Points, in no order, along strands that fork and pass close to each other.
Two points are linked if the straight distance between their rows is under 77.8. Some points are linked to none.
(1273): [  2  -5  18 -27 -11   9 -10  31 -23  -3   1 -12  20 -13 -10  -3  20  23
   6 -46  13 -25  21   2  20  41  -2  -3 -46  -9]
(779): [  3 -39  -6   4  -9  22  24   7 -42   2   8  57  14  -2 -10  43 -20 -33
  38  76 -56  34 -38 -27 -67  -5 -23  18  20  22]
(1289): [ -9  49  -8  15  27  33  32  33 -14  21 -26   7 -12 -13   7  24 -19  14
  44   9 -20  15  11 -29 -44   7 -11 -55   2   9]
(989): [ 25  21   1 -54  -2 -15 -28   5  13  40 -25 -19  48  26  11 -70 -11  14
 -22 -48  25 -63  40  58  45  -9  25 -10 -37 -23]
(938): [ -2 -39  -8   1 -67 -42   5 -12  12 -19  26 -21 -30 -35 -19 -14  40 -16
 -23   2  23  32 -45   3  20  18  17  15   6 -27]
(847): [  2  27  26  -4  45  46  -2  29 -12  -3  -8   0  29   3  24  35  12  17
  30 -25  -7 -40  46   8  -7  16 -39  -5 -20  18]
(673): [-21   3  -7  13  16  43   8  69 -47  43 -17  33  38   8 -31  43 -34  11
  51  35 -67  31  -5 -44 -36  13 -30 -17  -7  -1]
(1095): [-34  -9  -4 -24 -59 -11 -44  52  -4  26 -15 -24  16 -26 -53 -32  20  58
  20 -53  32   5   8 -12  48  52   9 -27 -65 -31]
(987): [ -3 -48  -9  -7 -81 -18 -17  18   7   5   8  21   2 -40 -25   6  33 -11
  -1  57 -11  33 -53 -15  -7   6  19   1  24   8]
(776): [  1  23  12  -1  28  49  16  30 -15   1  -6  -3  14  -3  24  40   1  20
  47 -12  -5 -23  39  -8 -18  19 -34 -11 -18  21]
(1583): [   2  -58    1   12 -111  -16  -52   44   34    7   -6  -43   -6  -31
  -12   -6   21  -31  -31   12   41   44  -73   -1   47    5    9    1
   32  -10]
(525): [-21 -69  -2   7 -18  16 -38  65 -43  -3  -2  69  21  -9 -35  35  -3 -11
  29  67 -69  37 -56 -37 -49   8  -8  18  10  39]
(752): [ -3 -18  13 -14 -33 -33   6  -3 -13 -19  12 -22 -10 -27 -18 -30  25   7
 -16 -40  33   4 -11   4  14  34  21   5 -24 -25]
(809): [-29  30 -29  54  10  -7  55 -69  23 -11   8 -12 -47 -10 -23  -9  -3  -2
  -6  33  -8  32 -16 -56 -49   0   9 -32  64 -22]
(448): [ 20 -56 -13 -16 -18 -51  11 -52   3 -48  43 -25 -30  12  20  -4  13 -36
 -78   5   2 -27 -10   2  50 -29  44  47   6   7]
(1097): [ 27  49 -50  -5  85  14  23 -64  63  -2  42 -15 -11  43  52 -36 -17 -18
 -10 -21   1 -34  58  63   1 -69   7  22  10   0]
(469): [ -6 -34 -17   7 -56 -32  24 -39   9 -31  37 -16 -25 -32 -20  -9  33 -21
 -17   9   8  27 -35 -13  -1  24   5  20  12 -25]
(190): [ 28 -60  -9  -7 -29 -43  -3 -36   5 -55  40 -24 -35   5  15  19   8 -52
 -70   6   8  -5 -18   1  47 -32  30  49   0  29]
(1131): [ 27  24  40  -8  76  59   7   4   5  30   9  32  44  58  57  53 -16 -12
  41 -18 -25 -38  47  62   5 -13 -52  46 -35  31]
(1422): [ 41  40 -15 -38  54  27  19 -32  32  30  19  -2  15  27  57 -25 -26 -18
  10 -36  22 -42  73  83  18 -39  -1  31 -16  18]
(1539): [ -3  51  -5  36 110  23  28 -67  38 -51  40  10 -46  48  66  22   3  -5
  -8  10 -47 -17  23  27 -23 -60 -36  30  32  -9]
(898): [-14   7 -16   1   7  43  11  63 -36  46 -16  22  35   0 -31  43 -23  14
  53  25 -44  20  12 -40 -31  23 -21 -24 -20  -1]
(323): [ 18  -3   2 -72 -16 -20 -34  24  12  37 -26 -16  39  27  15 -54  -4  25
 -25 -48  16 -67  35  58  61 -13  22   5 -52 -20]
(1227): [-20   3  -3  -1 -40 -25   6 -12 -10  26 -22   9  13 -23 -52 -22  11  28
  13  24  16  33 -40 -43 -37  44  24 -19  40 -21]
(1474): [-10  67   7  13  70  50  20  36 -16  -8 -27  31 -35 -13  44  54 -15  30
  60  29 -49   6  38  -9 -34 -16 -24 -45 -19  25]
(786): [ 31  46 -11 -43  51  18 -16   3  27  40  -6  -6  43  23  34 -50 -20  -5
   2 -51  19 -49  62  83  28 -22   2  -3 -36   2]
(1508): [-21 -40 -28  30 -54 -26  30 -85  24 -28  59 -34 -36 -19 -23 -25  37 -20
 -42  16  -8  25 -60 -43  -3  31  34  27  41 -49]
(671): [-30  50  -7  44  42  -7  35 -27  20 -37 -12   0 -62 -17  -1 -21   8  30
  21  -6  22   7  20 -15 -44  -1  -1 -61  13 -20]
(80): [ 23  17   8 -16  42  -9  23 -47  11 -11  11 -18  21  29  11 -37   6 -20
 -28 -24   4 -41  36  38   9 -24   9  30  12 -11]
(1738): [ 11 -58  -6  -5 -70  17 -73  94   5 -10   3 -30  15  11   5  45 -22 -22
 -18 -25  24   8 -16   4  92  -5 -11  22 -43  36]
(1725): [-13  27 -15  -4   6  36   8  58 -21  38 -18   1  23  -9 -22  23 -13  28
  47  -1 -19   8  29 -36 -19  29  -9 -37 -22   5]
(1521): [ 36 -37   6 -61 -43 -40 -46  46  25   6 -10 -19  12  24  32  11  -5  -8
 -58 -15  41 -50  -2  39  76 -41  19  20 -26  22]
(1119): [ 28  -2  31 -35  45  31  -2   8  -5  34   9  22  53  42  41  31 -13 -10
  20 -23 -10 -49  38  65  34 -14 -19  45 -46  14]
(408): [-24  20   1  36  13 -15  28 -21 -29  14 -26  19  -6 -13 -42  -1 -15   7
  -3  42 -14  55 -41 -55 -67  11   2 -27  71 -14]
(390): [ 37   0  22 -38  42  26  13  -5   3  45  16  26  40  47  47  18 -24 -19
  18 -19  -4 -50  48  78  32 -26 -11  56 -53  17]
(387): [-25  23 -29  50   1  -4  51 -73  27 -17  25 -25 -48 -12 -19 -19   7  -6
  -8   6   5  23 -16 -62 -38  14   8 -25  52 -30]
(1326): [-35  42  22  40  40  42  -4  59 -53  31 -31  38   4  -6 -29  35 -23  19
  29  34 -67  46 -26 -41 -53   8 -39 -41  19  -8]
(766): [-23  39  15  26  20 -31 -50   3  10   5 -11 -13   2 -16 -29 -61   5  41
  11 -70  74 -19  26  -7   1  43   8 -78 -18 -17]
(1206): [-31  58  -8  16  42  12 -10  33   4  27 -44   1 -18 -24 -14  -8  -7  56
  52 -16  13  -6  28 -20 -19  21  -4 -91 -31  -6]
(1002): [ 23  11  16 -46  48  30 -13  27  -2  52  -6   8  64  41  26   7 -16   0
  22 -39 -13 -58  58  62  49 -13 -17  28 -63   4]
(1587): [ 35 -44   5 -45 -45 -20 -67  77  18   5 -12 -19  20  32  24  37 -17  -4
 -49 -19  37 -39  -2  23  89 -30   9  20 -37  35]
(144): [ 32 -51  25 -19 -35  -8 -36  28  -5 -29  15  11   4  21  30  58 -14 -36
 -36 -12  18  -8 -12  24  60 -31  -5  40 -36  57]
(967): [-24 -50  -4  16 -93 -57 -28 -30  35  -1  -3 -21 -30 -52 -45 -34  48   8
 -30  33  35  50 -69 -15  26  20  32   7  48 -30]
(1213): [ 30 -27   7 -72 -40 -47 -38  39  21  16 -17 -17  10  20  23 -11   5  15
 -55 -20  28 -58  10  49  72 -35  20  11 -37   5]
(617): [ 16  -5   2 -23  -4 -50   4 -50   7 -25  -1 -33   8  16 -14 -75   5   2
 -53 -30  31 -39  18  20  32 -15  44  18   4 -23]
(59): [ 14   2  22 -28  -3 -37 -20 -10  -5  -6 -19 -26  23   5 -15 -72   6  19
 -38 -55  44 -36  17  21  32  16  42  -4 -20 -26]
(952): [-15  72  10  12  72  35  18  17  -1 -34 -30  32 -47  -6  49  32   1  42
  52  21 -40  -7  46  10 -35 -17 -26 -40 -15  13]
(848): [ -39   52   -4   32   42  -14  -19    9   11    8  -44   13  -36  -22
  -13  -30  -14   61   57  -15   35   -5   23  -10  -23   27    9 -101
  -30  -27]
(638): [  5  -9  24 -39 -11 -31 -37  26 -17  -2 -21 -21  24   5 -17 -56   8  31
 -30 -63  29 -37  10  23  48  20  35  -7 -44 -19]
(1276): [-30  54   0  45  52 -15   4 -26  17 -33 -27  14 -60 -13   2 -37   1  52
  42  -7  34  -5  22   0 -36   4   5 -70 -11 -27]
(999): [ 12  56  -2 -15  92  12 -30  13  35  22 -16   7  26  31  28 -43   0   6
  16 -47   8 -37  42  79   7 -20 -11 -31 -28  -9]
(1459): [ 11  37  33  -5  70  44  -2  20   2   3 -11   6  28  18  40  28   8  10
  27 -25 -18 -39  47  41  -1   2 -45  -2 -12  19]
(491): [  2 -66 -31  28 -21  -4  29 -63 -10 -23  32  41 -15  -8  -9  43  -3 -53
   3  97 -72  32 -48 -50 -64 -10  -9  40  47  28]
(948): [-30 -50 -15  21 -81 -58 -12 -64  33  -9  14 -20 -27 -46 -44 -36  45  11
 -35  36  23  45 -69 -34  13  30  44  18  56 -32]
(369): [-36  38  30  49  43  35  14  28 -55  14 -31  45 -17 -15 -18  33 -23   2
  20  41 -66  57 -39 -30 -66  -2 -36 -37  45  -7]
(1106): [  -6  -66  -14    4 -100   83  -38   38   24   -5   -4   53   25   -2
   11   62  -35  -55   20   27  -27   35  -44  -17   24  -26  -24   58
  -14   95]
(1767): [ -3 -41  -9  -9 -71 -15   5  -2  -2   4  15  23  -6 -31 -27   7  28  -8
   7  53 -12  34 -45 -15 -25  13  10   9  20  -1]
(298): [ -8  42   0  35  47  14  35 -25  10 -48  -6 -11 -38  -5  18   6  14   7
  10  -7   4  -6  29  -3 -38  -6 -25 -24  22   7]
(218): [ 12   4 -12  12  -6  28  58 -17 -28  -5   8  19  -6  -4  12  40 -24 -29
  31  51 -33  25  -9 -29 -60   3 -20   5  26  12]
(869): [  0  45  -7  29  30  29  59 -27   0 -25  -1  -3 -41 -13  22  28  -6   1
  24  19  -9  13  22 -19 -44  -8 -21 -23  28  11]
(1071): [-35  24  -8   2  -9  -9 -17  27 -21  53 -40  10  29 -14 -60 -11 -10  42
  28   9   3  32 -27 -54 -34  41  16 -44  20 -17]
(1551): [ 21 -20   6 -69 -32 -44 -36  32  15  20 -25 -23  17  18  11 -33   3  24
 -44 -32  21 -66  13  53  69 -23  33   6 -46 -12]
(787): [-22 -44  20  21  -3   4  -5  29 -68 -14  -7  46   3 -14 -32  17  -3  -4
  12  64 -49  54 -63 -60 -83  28 -11  21  45  11]
(319): [ 18  33 -26  21  96  23  31 -78  46 -17  56  -8 -11  54  56   4  -7 -31
 -29   1 -30 -39  22  23  -3 -66   4  46  40  -6]
(1530): [ 28 -11  51  -3  60  61   8   1   1  30  12  45  47  61  40  74 -14 -10
  42  -3 -25 -43  39  57  15  -9 -49  60 -58  35]
(698): [ -3 -46   3 -23 -58  10 -22  47 -13  -7  29  11   0 -21   0  39  18  -1
   4 -14  -4  -3  -5  10  35  15  -7   1 -52  16]
(1309): [ 15 -42 -13 -16 -13 -49  17 -52   0 -44  36 -31 -24   7   3 -18  16 -22
 -68  -5   7 -26  -3   1  38 -21  46  51   5 -13]
(1397): [-26  47 -18  42  16  -7  49 -43  11  -2 -13   4 -39 -16 -25  -7  -9   7
  10  26   4  36  -7 -37 -48   3   0 -49  49 -17]
(321): [ 19  -1   8 -26 -13 -60 -12 -39   6 -21 -11 -32  12  17 -20 -93   4  17
 -56 -42  48 -38  20  25  36  -6  52   3  -4 -27]
(400): [-28  15  -7  -4 -47 -11  -7   9   0  36 -19  -5  17 -31 -47 -36   7  43
  30 -15  30  18 -21 -35 -13  54  24 -34  -1 -24]
(269): [ 43 -52  -4 -25 -51 -47 -27  19  11 -39   9 -49 -22   4  19  13  -5 -42
 -63  -4  52   4 -27  11  64 -34  29  31   3  28]
(523): [ 16 -21  15 -60   2  -7 -29  46   2  46  -6   7  48  36  20   8  -5  12
 -10 -29  -7 -61  43  62  77 -27  -7  23 -76   1]
(1455): [ -9  29  14  52  37  31  50 -12 -45  -8  -7  37 -20   0   4  42 -33 -38
  17  71 -76  59 -28 -35 -73 -24 -38  -1  56   6]
(649): [ -1 -27  14 -28 -41 -55 -38  33  -6 -13  -7 -37  -6 -18 -19 -43  19  27
 -31 -56  50  -5 -23  12  56  21  42  -4 -42 -28]
(1283): [ -9   0   2   4 -35 -24  23 -27  -5 -17  14 -20 -12 -25 -26 -33  27   8
  -7 -34  41  17  -9 -15 -10  41  10  -6   6 -23]
(1335): [-11  54   4  34  68  15  38 -31  18 -56  -6   3 -58  -3  38  13   8  18
  18   7 -13 -10  35   4 -39 -22 -26 -20  20   0]
(814): [ 35  27  -4  -3  80  21  40 -55  30   5  33   6  11  52  50  10 -18 -40
  -1  -2 -13 -30  47  54   4 -44 -17  59  15   7]
(1370): [-29   1  -5 -17 -42   0 -38  57  -6  29 -18 -23  28 -19 -57 -24  22  57
  30 -45  26  -2  32 -23  39  51   2 -28 -66 -17]
(746): [-36  21   2  -4 -50 -19 -47  10   3  35 -17 -21  22 -28 -53 -49   7  52
  23 -52  57   9   1 -31  20  68  24 -51 -28 -34]
(895): [-15 -32 -32  31 -31 -14  37 -77   0 -12  24  -1 -23 -10 -22  -4  15 -14
 -19  63 -33  27 -46 -71 -49  22  24  22  69 -22]
(530): [  0  11  22 -10  12  10  -3  16 -18  -7  -1 -18  19  -7  -1 -13  14  17
   7 -53  20 -28  24   6   5  38  -4 -10 -23   0]
(318): [ 33 -41  15 -53 -29 -14 -43  42  19  26  -2  17  23  47  38  48 -19 -13
 -41 -12  17 -49  11  50  82 -43  -4  33 -51  40]
(366): [-25  26  30  51  36  30  33  11 -57   0 -24  45 -19  -4  -8  35 -27 -13
  13  60 -73  67 -40 -40 -78  -4 -42 -13  58  -2]
(1092): [  8  50  27   8  77  34   8   0  11 -23  -9  13  -2  18  51  32  12   4
  23  -9 -13 -32  38  29 -19  -9 -50  -3   9  15]
(1755): [-33 -49 -24  27 -70 -48   2 -84  30 -17  33 -26 -34 -33 -38 -32  45  -2
 -43  32   4  38 -68 -43   6  32  45  21  56 -46]
(451): [ 33 -66   9   5 -51  -7 -20  -3   1 -47  31   0 -17   3  31  53 -11 -68
 -38  -3  18  21 -27   7  43 -34  -9  47 -16  57]
(226): [  3 -54 -15   5 -90  23 -71 104  20   1  -4 -40   9  -4  -8  36  -7 -17
 -12 -18  26  23 -17  -2  81   4 -14   9 -32  16]
(770): [-29  34   9  14 -19 -26 -45   1   8  23 -10 -19  11 -27 -44 -59   7  40
  17 -67  75  -2   8 -20   9  60  19 -65 -24 -24]
(1013): [  9 -59 -19  10 -60  14  13 -31  15 -29  45  51 -12 -22   9  56   1 -68
  16  60 -31  33 -40 -13 -22 -25 -25  37   3  60]
(1426): [ -2  61  18  15  72  40  14  10   4 -29 -21  21 -30   0  51  39  10  29
  38   0 -26 -23  46  17 -27 -16 -47 -27   0  19]
(1744): [ 13  48  28  -9  90  52 -11  18  16  23  -2  22  33  38  47  34  -4   3
  40 -30 -25 -36  50  57  12 -11 -55  17 -26  18]
(1562): [ 25  12 -24 -34 -17 -26   9 -67  37  10  10 -35  14  24   2 -91  -2   4
 -54 -28  31 -60  49  53  37 -35  26  16   1 -35]
(1212): [ 20 -52  -9 -13 -67 -58 -36  42  25 -20  -7 -73 -25 -17  -1 -18   4 -27
 -52 -21  73  31 -52   5  66  -8  42  10   7  -4]
(1549): [-12 -48   0  -5 -94 -17 -41  36  15  14  -7  11  -6 -44 -34  -2  35   3
  -8  51  -1  35 -61 -15  13  14  26  -2  21   8]
(108): [ -1 -51 -25  25 -18  -8  34 -61 -21 -22  21  22 -18  -8 -17  15   1 -37
  -5  91 -60  33 -50 -64 -66   2   2  37  58   4]
(29): [-33  54 -12  25  38  14   1  41 -20  46 -47  21   2 -15 -31  10 -24  31
  38  10 -23  35  -7 -34 -38  13  -3 -71   5 -11]
(612): [-27  26 -11  -5 -22  -4 -12  32  -8  53 -28   3  31 -21 -53 -12  -5  37
  33  -3  12  22  -9 -47 -22  45  14 -47  -3 -20]
(1285): [-34   5   7  40  10 -20  14 -23 -48   3 -25  20 -13 -11 -49 -10  -4  13
 -10  43 -14  62 -52 -72 -69  22   4  -7  84 -10]
(375): [ 22  24  10 -37   3 -31 -24 -11  12  17 -25 -22  36  22  -7 -84  -2  14
 -36 -50  36 -54  32  46  35  -8  34 -11 -19 -20]
(1592): [  5 -45   6  -9 -65  -2 -31  52  -5 -17  29   2  -4 -20   7  39  14 -23
  -7  -7  14  13 -25  12  45   1  -7  12 -38  25]
(477): [ -7 -21 -16  16 -26 -21  37 -61  -4 -33  42 -32 -25 -22 -18 -21  23 -20
 -19 -10  11  17 -16 -22 -10  29  12  21  13 -28]
(203): [-13  51   9  38  86  23  34 -43  25 -66   7  12 -57  19  48  15  16  20
  12  12 -39 -12  37  16 -31 -43 -36  -5  22  -3]
(1565): [  5  38  23   7  45   4  -7   4   2  -9 -15 -12  17   3  -1 -27  15  17
  -4 -53  18 -36  32  19  -3  18 -13 -20  -3   4]
(1068): [ 13   7  35 -25  41  26 -16  27 -13  16  -5  -1  51  21  13  11  11   8
   7 -40  -7 -51  42  30  31   9 -27  15 -41   2]
(146): [ 32 -50   2 -13 -64 -22 -33  39   8 -33  16 -35 -10 -10  20  20   2 -47
 -47 -12  40  21 -42   7  60 -24  16  31  -8  30]
(864): [-32 -19  15  47  13 -11   9 -14 -67 -16 -16  28 -22 -14 -42  -3  -3   1
 -13  58 -34  72 -57 -85 -79  20 -13  10  82  -1]
(708): [-23 -15  29  32  19  42   3  45 -67   5 -18  49  17   3 -22  39 -25  -6
  32  59 -76  44 -41 -52 -73  16 -44   1  33   2]
(153): [ 11 -29  -5  -1   9 -30  27 -57 -11 -45  36 -36 -15   9  -4 -25  16 -25
 -53 -17   6 -23   4  -2  20  -3  33  42  11 -11]
(158): [ 39  31   4 -22  78  32  35 -43  24  27  31  15  17  52  64  15 -29 -32
  20 -15   3 -29  56  76  11 -46 -22  63 -12  20]
(92): [-24 -25   1 -26 -52 -29 -58  63  -6  13 -20 -34   6 -24 -43 -33  20  48
  -6 -60  37  -2  -2  -2  66  39  19 -20 -70 -29]
(1537): [ 41  34 -31 -40  23  16  14 -50  34  21  18 -20  14  21  45 -54 -18 -13
  -7 -47  34 -52  79  84  23 -46   4  19 -17   1]
(902): [-11  49   4  32 103  22  29 -64  35 -65  24  15 -53  31  59  16  14  13
   3  13 -52 -16  30  24 -26 -53 -37  13  20 -10]
(960): [  0  34   4   4  26  48  27  30 -22  12 -11   2  -1 -10  20  42 -11   9
  50   7 -18  -1  27 -24 -38  17 -21 -28  -4  19]
(646): [ 38  23   7 -28  60  25  24 -26  18  33  21  13  29  42  53   3 -27 -29
  19 -17   8 -37  53  79  17 -38 -12  49 -20  14]
(141): [ 16  -5 -11 -15   6 -37  16 -67  16 -22  15 -35   9  22  -7 -71   3  -5
 -64 -23  20 -48  27  16  24 -21  50  24  13 -24]
(1453): [ 23 -56   3 -21 -54  -6 -73  89   4 -10  -4 -38  22  21  14  43 -19 -12
 -38 -23  36 -12  -3  12  93 -18   6  24 -40  32]
(1334): [-11  65   4  21  72  52  21  53 -34  10 -26  32 -24 -10  33  61 -31  17
  63  30 -59  29  25 -12 -33 -15 -21 -42 -18  18]
(248): [ -1 -29 -13  -1 -53 -13  34 -19  -8  -4  16  12   1 -28 -22   8  18  -9
  16  46 -18  28 -28 -24 -42  22   2  11  23  -8]
(828): [  7 -23  -7   6  -7  42  42   5 -38   3  10  39   8  -2  11  60 -33 -25
  53  53 -45  17 -11 -21 -63   5 -25  13   3  26]
(1661): [ 23 -49   9 -12 -69 -14 -37  51   0 -23  18 -20 -11 -10  17  34  -1 -34
 -35 -11  30  18 -31  13  55  -9   3  16 -25  24]
(514): [-21 -45   5   4 -91 -33 -45  26  14  20 -17   6 -10 -51 -45 -15  42  25
 -12  45  18  40 -62 -19  14  18  36  -4  37  -7]
(345): [-17 -38   7  24  -5 -11   3   4 -57 -18 -10  33  -5 -13 -36   6   4  -6
   4  68 -40  54 -62 -64 -77  22   0  20  58   8]
(324): [-30 -46   8   4 -96 -47 -45   9  17  15 -23 -15 -14 -56 -48 -29  41  27
 -25  31  39  42 -74 -14  32  20  42  -5  42 -15]
(1349): [ -3 -31  12 -23 -39  10 -14  43 -22  -3  15  -2   6 -21  -5  21  27  15
   8 -24   2 -11   8   5  28  30  -9   2 -55   5]
(64): [ 11 -10  19 -49  19  14 -32  40  -8  43 -14   6  57  34  10   1  -1  12
   1 -42 -14 -60  54  54  66 -15 -15  23 -70  -9]
(1420): [ 22  13  24 -19  42   0  16 -21  -5  -4   0 -11  37  25  14 -19   5 -16
 -11 -30   7 -40  34  45   8 -12   2  26  -2   0]
(1726): [-27  40 -14  37  14 -11  40 -30  -5  17 -27   9 -18  -9 -34  -7 -11   6
  10  36  -5  43 -19 -46 -52   6   3 -45  58 -17]
(1130): [ 26  -2  15 -41  23   1   4  -7  -7  15  -3   0  37  27  22 -18  -2 -11
 -13 -28   3 -51  38  57  31 -19   4  33 -23  -4]
(1478): [-38  22  -8  -3 -50 -19 -36   7   4  47 -22 -10  24 -29 -59 -40   2  57
  31 -27  44  18 -15 -40   3  61  26 -46 -16 -29]
(1179): [ 33 -60   1   4 -46 -27 -10 -16   5 -49  37 -15 -26  -3  21  40  -3 -67
 -47   4  13  21 -32   3  50 -32   3  45 -10  42]
(1392): [ -2 -68 -16  17 -19   2  23 -34 -19 -27  17  71  -4  -5  -8  48 -10 -56
  14  96 -67  34 -57 -41 -66 -23 -18  40  35  52]
(1318): [-38  57   2  39  46 -19 -14 -13   8 -14 -36  16 -53 -20   1 -43 -10  64
  58  -8  40  -8  31   3 -34  21  12 -89 -19 -37]
(478): [  4   8  -3  44  26  30  56 -36 -36 -16   2  36 -14   5   9  40 -37 -45
  21  80 -73  51 -28 -44 -76 -19 -32  14  58   8]
(363): [ 24 -39   9 -61 -19 -17 -42  57  16  36  -4  12  31  43  28  31  -8   3
 -32 -15   9 -55  23  54  90 -36   0  21 -65  26]
(647): [-51  25  10  25  13 -14 -25  20 -39  41 -46  22  17 -12 -58  -7  -9  47
  16  13   0  50 -46 -61 -48  32   7 -53  43 -16]
(511): [-21  44  -7  14  19  12  16  26  -7  41 -33   9  -3 -19 -24   4 -16  23
  38   5  -9  29  -8 -35 -41  19   2 -63   8 -11]
(461): [-15  32 -14   0  10  27  -5  57  -8  32 -25 -18  21 -19 -29   5   3  43
  45 -23   1  -6  47 -37  -6  34 -13 -49 -39   4]
(639): [  5 -57 -13   4 -23  10  26 -16 -26  -8  17  55   2  -7 -10  49 -11 -41
  29  86 -64  33 -49 -30 -67 -18 -19  33  18  34]
(1037): [ -2 -41  -4   0 -78 -45 -22   7  20 -17  16 -34 -31 -34 -16 -12  30 -21
 -37  -8  34  44 -57   6  44  11  18   5   2 -19]
(40): [-17   6  -1  -7 -54 -13  10  -7  -2  13  -2 -11   6 -29 -34 -30  20  26
  14 -20  37  20 -24 -23 -11  51  17 -22   1 -26]
(188): [ 31  23   2 -50  34  11  -2  -5  10  37  -5  -8  43  27  27 -38 -13 -11
  -4 -40  13 -57  54  71  32 -19   6   8 -26  -8]
(291): [-31  14   9  32  30  48   0  68 -57  38 -26  35  28   8 -32  39 -32  12
  42  37 -75  39 -14 -45 -46  12 -43 -24  13  -1]
(109): [-24  51  -5  12  33  32  -8  46   1  28 -39  -1  -4 -14 -13  11 -10  46
  49 -14  -4  -5  43 -24 -15  15 -14 -75 -32   7]
(1584): [-10 -26 -19  28 -13 -12  38 -57 -26 -10   7  14 -12  -3 -28   6  -1 -20
 -11  80 -45  42 -45 -67 -68  12   5  17  72 -12]
(1361): [ 33 -50  27 -38 -32  -8 -39  33  10  -1   0  19  17  44  36  55 -18 -28
 -44  -3  20 -29   0  37  69 -40   1  37 -40  52]
(592): [-23  20 -13 -10 -24  17 -15  49  -7  39 -22 -13  28 -20 -44 -14  11  49
  40 -30  15   3  34 -36   4  52   1 -44 -46  -9]
(243): [ 34  31 -26 -27  13  -5  12 -51  39  17   8 -26  20  22  21 -83 -10  -8
 -29 -34  32 -47  62  70  26 -40  21   6  -2 -13]
(1635): [-25  54 -18  48  32  -4  45 -39  17 -23  -8  -5 -58 -16  -4 -10  -2  16
  16   8  11  21   6 -21 -43  -2   1 -56  23 -17]
(1702): [  3 -24 -12  35   6  20  55 -42 -37 -18  10  34  -7   8   6  44 -35 -49
  25  83 -75  44 -33 -42 -82 -14 -34  28  47  14]
(821): [ -9  34 -10   5  -6  10  26   3  -6  26 -16   1   0 -20 -18  -2  -7  18
  33   6   8  18  -4 -34 -41  28   5 -46  15  -6]
(863): [  0  38  11  16  33  12  26 -11  -1 -23  -2 -14 -17 -11   6  -6  15   8
   7 -29  20 -12  29  -5 -30  16 -20 -23  21   3]
(1153): [ -4  32   3   4   0  22  25   7  -7  -4  -9 -10  -2 -23   1   5   9   8
  23 -21  19  -2  16 -21 -32  33  -9 -27   2   3]
(1615): [ -1 -18  12 -39 -32 -43 -54  39  -8   5 -25 -34  11  -6 -21 -54  12  46
 -26 -62  42 -21   0  13  60  25  36 -15 -57 -25]
(476): [  4  35  -8  27  15  34  67 -26 -13 -12   8   3 -29 -10  19  37 -21 -21
  23  40 -23  26   8 -32 -55  -4 -24 -11  31   7]
(1262): [ 25 -58  17   3 -60  13 -29  23  -1 -36  32  17  -3   0  26  67  -9 -52
 -25  -9  16  17 -28  11  41 -22 -12  40 -30  63]
(1529): [ -4 -46  -1  11 -95 -41 -34  18  28  -6   5 -28 -21 -43 -24 -18  32 -12
 -37   9  43  48 -74   5  44  13  18  -1  18 -21]
(918): [ 39 -52 -11 -15 -67 -58 -33  30  28 -27  -7 -73 -26  -6  13 -13  -1 -39
 -66 -10  72  16 -44   6  69 -19  41  26  13  11]
(1166): [  4  53  13   2  77   4 -22   3  22  -6 -18   2  19  22  15 -35  15  11
   1 -44  10 -39  34  51  -3  -8 -15 -30  -3  -6]
(690): [ 21  10  -6  -8  37 -14  28 -66  16 -18  23 -26  13  34   3 -48   3 -19
 -52 -22   4 -42  35  24  11 -26  27  32  21 -15]
(687): [ 29  57 -17 -32  77  22 -21   9  31  32  -5  -1  35  30  37 -42 -16  -1
  15 -48  13 -46  57  84  19 -27  -3 -21 -34   4]
(1679): [-17   2 -23  32 -16  -8  45 -70  12 -19  34 -29 -29 -14 -22 -20  15  -6
 -13  -7  15  18 -13 -45 -30  33  10   1  37 -29]
(1154): [ -7 -20   6 -15 -40 -45 -12  -1  -5 -20   7 -32 -18 -23 -25 -47  24  12
 -20 -43  49  14 -27   5  34  31  35   2 -20 -32]
(1428): [-29 -42  18  26   8  28 -11  52 -70  -6 -10  55  12  -2 -28  35 -15  -6
  28  62 -70  39 -51 -63 -74  17 -35  14  28  16]
(740): [ 30  32 -24  13  94  22  39 -79  47  -2  55  -2  -5  57  54   5 -20 -31
 -12   0 -21 -32  43  42   1 -61  -1  59  25   2]
(635): [ 40  43 -37 -20  75  28  27 -57  51   9  35  -7  -5  35  59 -25 -27 -16
   8 -24  15 -36  76  77   7 -60  -6  32  -3  12]
(1454): [-14 -39 -35  32 -50 -16  36 -81  16 -21  45 -17 -28 -21 -18  -4  32 -24
 -25  41 -22  23 -48 -52 -27  28  16  26  50 -31]
(1553): [  6  32 -11  36 107  28  31 -73  41 -43  51  -6 -32  45  61  21   3 -21
 -32  -2 -45 -34  11  13 -15 -59  -7  37  43 -14]

Follow the links from the first point to the second, and from the first to the third. Name the last point that the two ways share.
(1334) / (1530) / (776) -> (1459)
(639) / (821) / (203) -> (298)
(1318) / (387) / (1285) -> (1397)
(740) / (635) / (523) -> (646)

A fork is a point with three links. Follow the links from the first point to the second and name the forks in between, in order.
(1426) / (776) -> (1459)
(319) / (523) -> (646)
(989) / (1154) -> (59) (1615)
(1370) / (690) -> (1615) (59)
(1071) / (746) -> (400)
(218) / (1335) -> (298)
(1097) / (363) -> (1422) (646)
(1318) / (1285) -> (1397)
(1283) / (592) -> (1615)
(1553) / (1537) -> (646) (1422)

A fork is a point with three links, a tip a point with one. Leave the first point through the second and follow the links. Name the first fork or tip that comes.
(1549) / (987) -> (248)
(809) / (387) -> (1583)
(786) / (188) -> (59)
(291) / (673) -> (461)
(766) / (770) -> (400)
(1206) / (848) -> (1397)
(1562) / (243) -> (1422)
(451) / (1179) -> (153)
(898) / (673) -> (1702)

Name the points in between on the shortest way along the links from the first point to the second, in order.
(770) / (1615) -> (746) (1478) (400) (40) (1283) (752) (1154) (649)
(363) / (814) -> (523) (64) (1002) (1119) (390) (646) (158)
(1130) / (1349) -> (188) (786) (687) (999) (1166) (1565) (530) (1273)
(1392) / (218) -> (639) (779) (828)
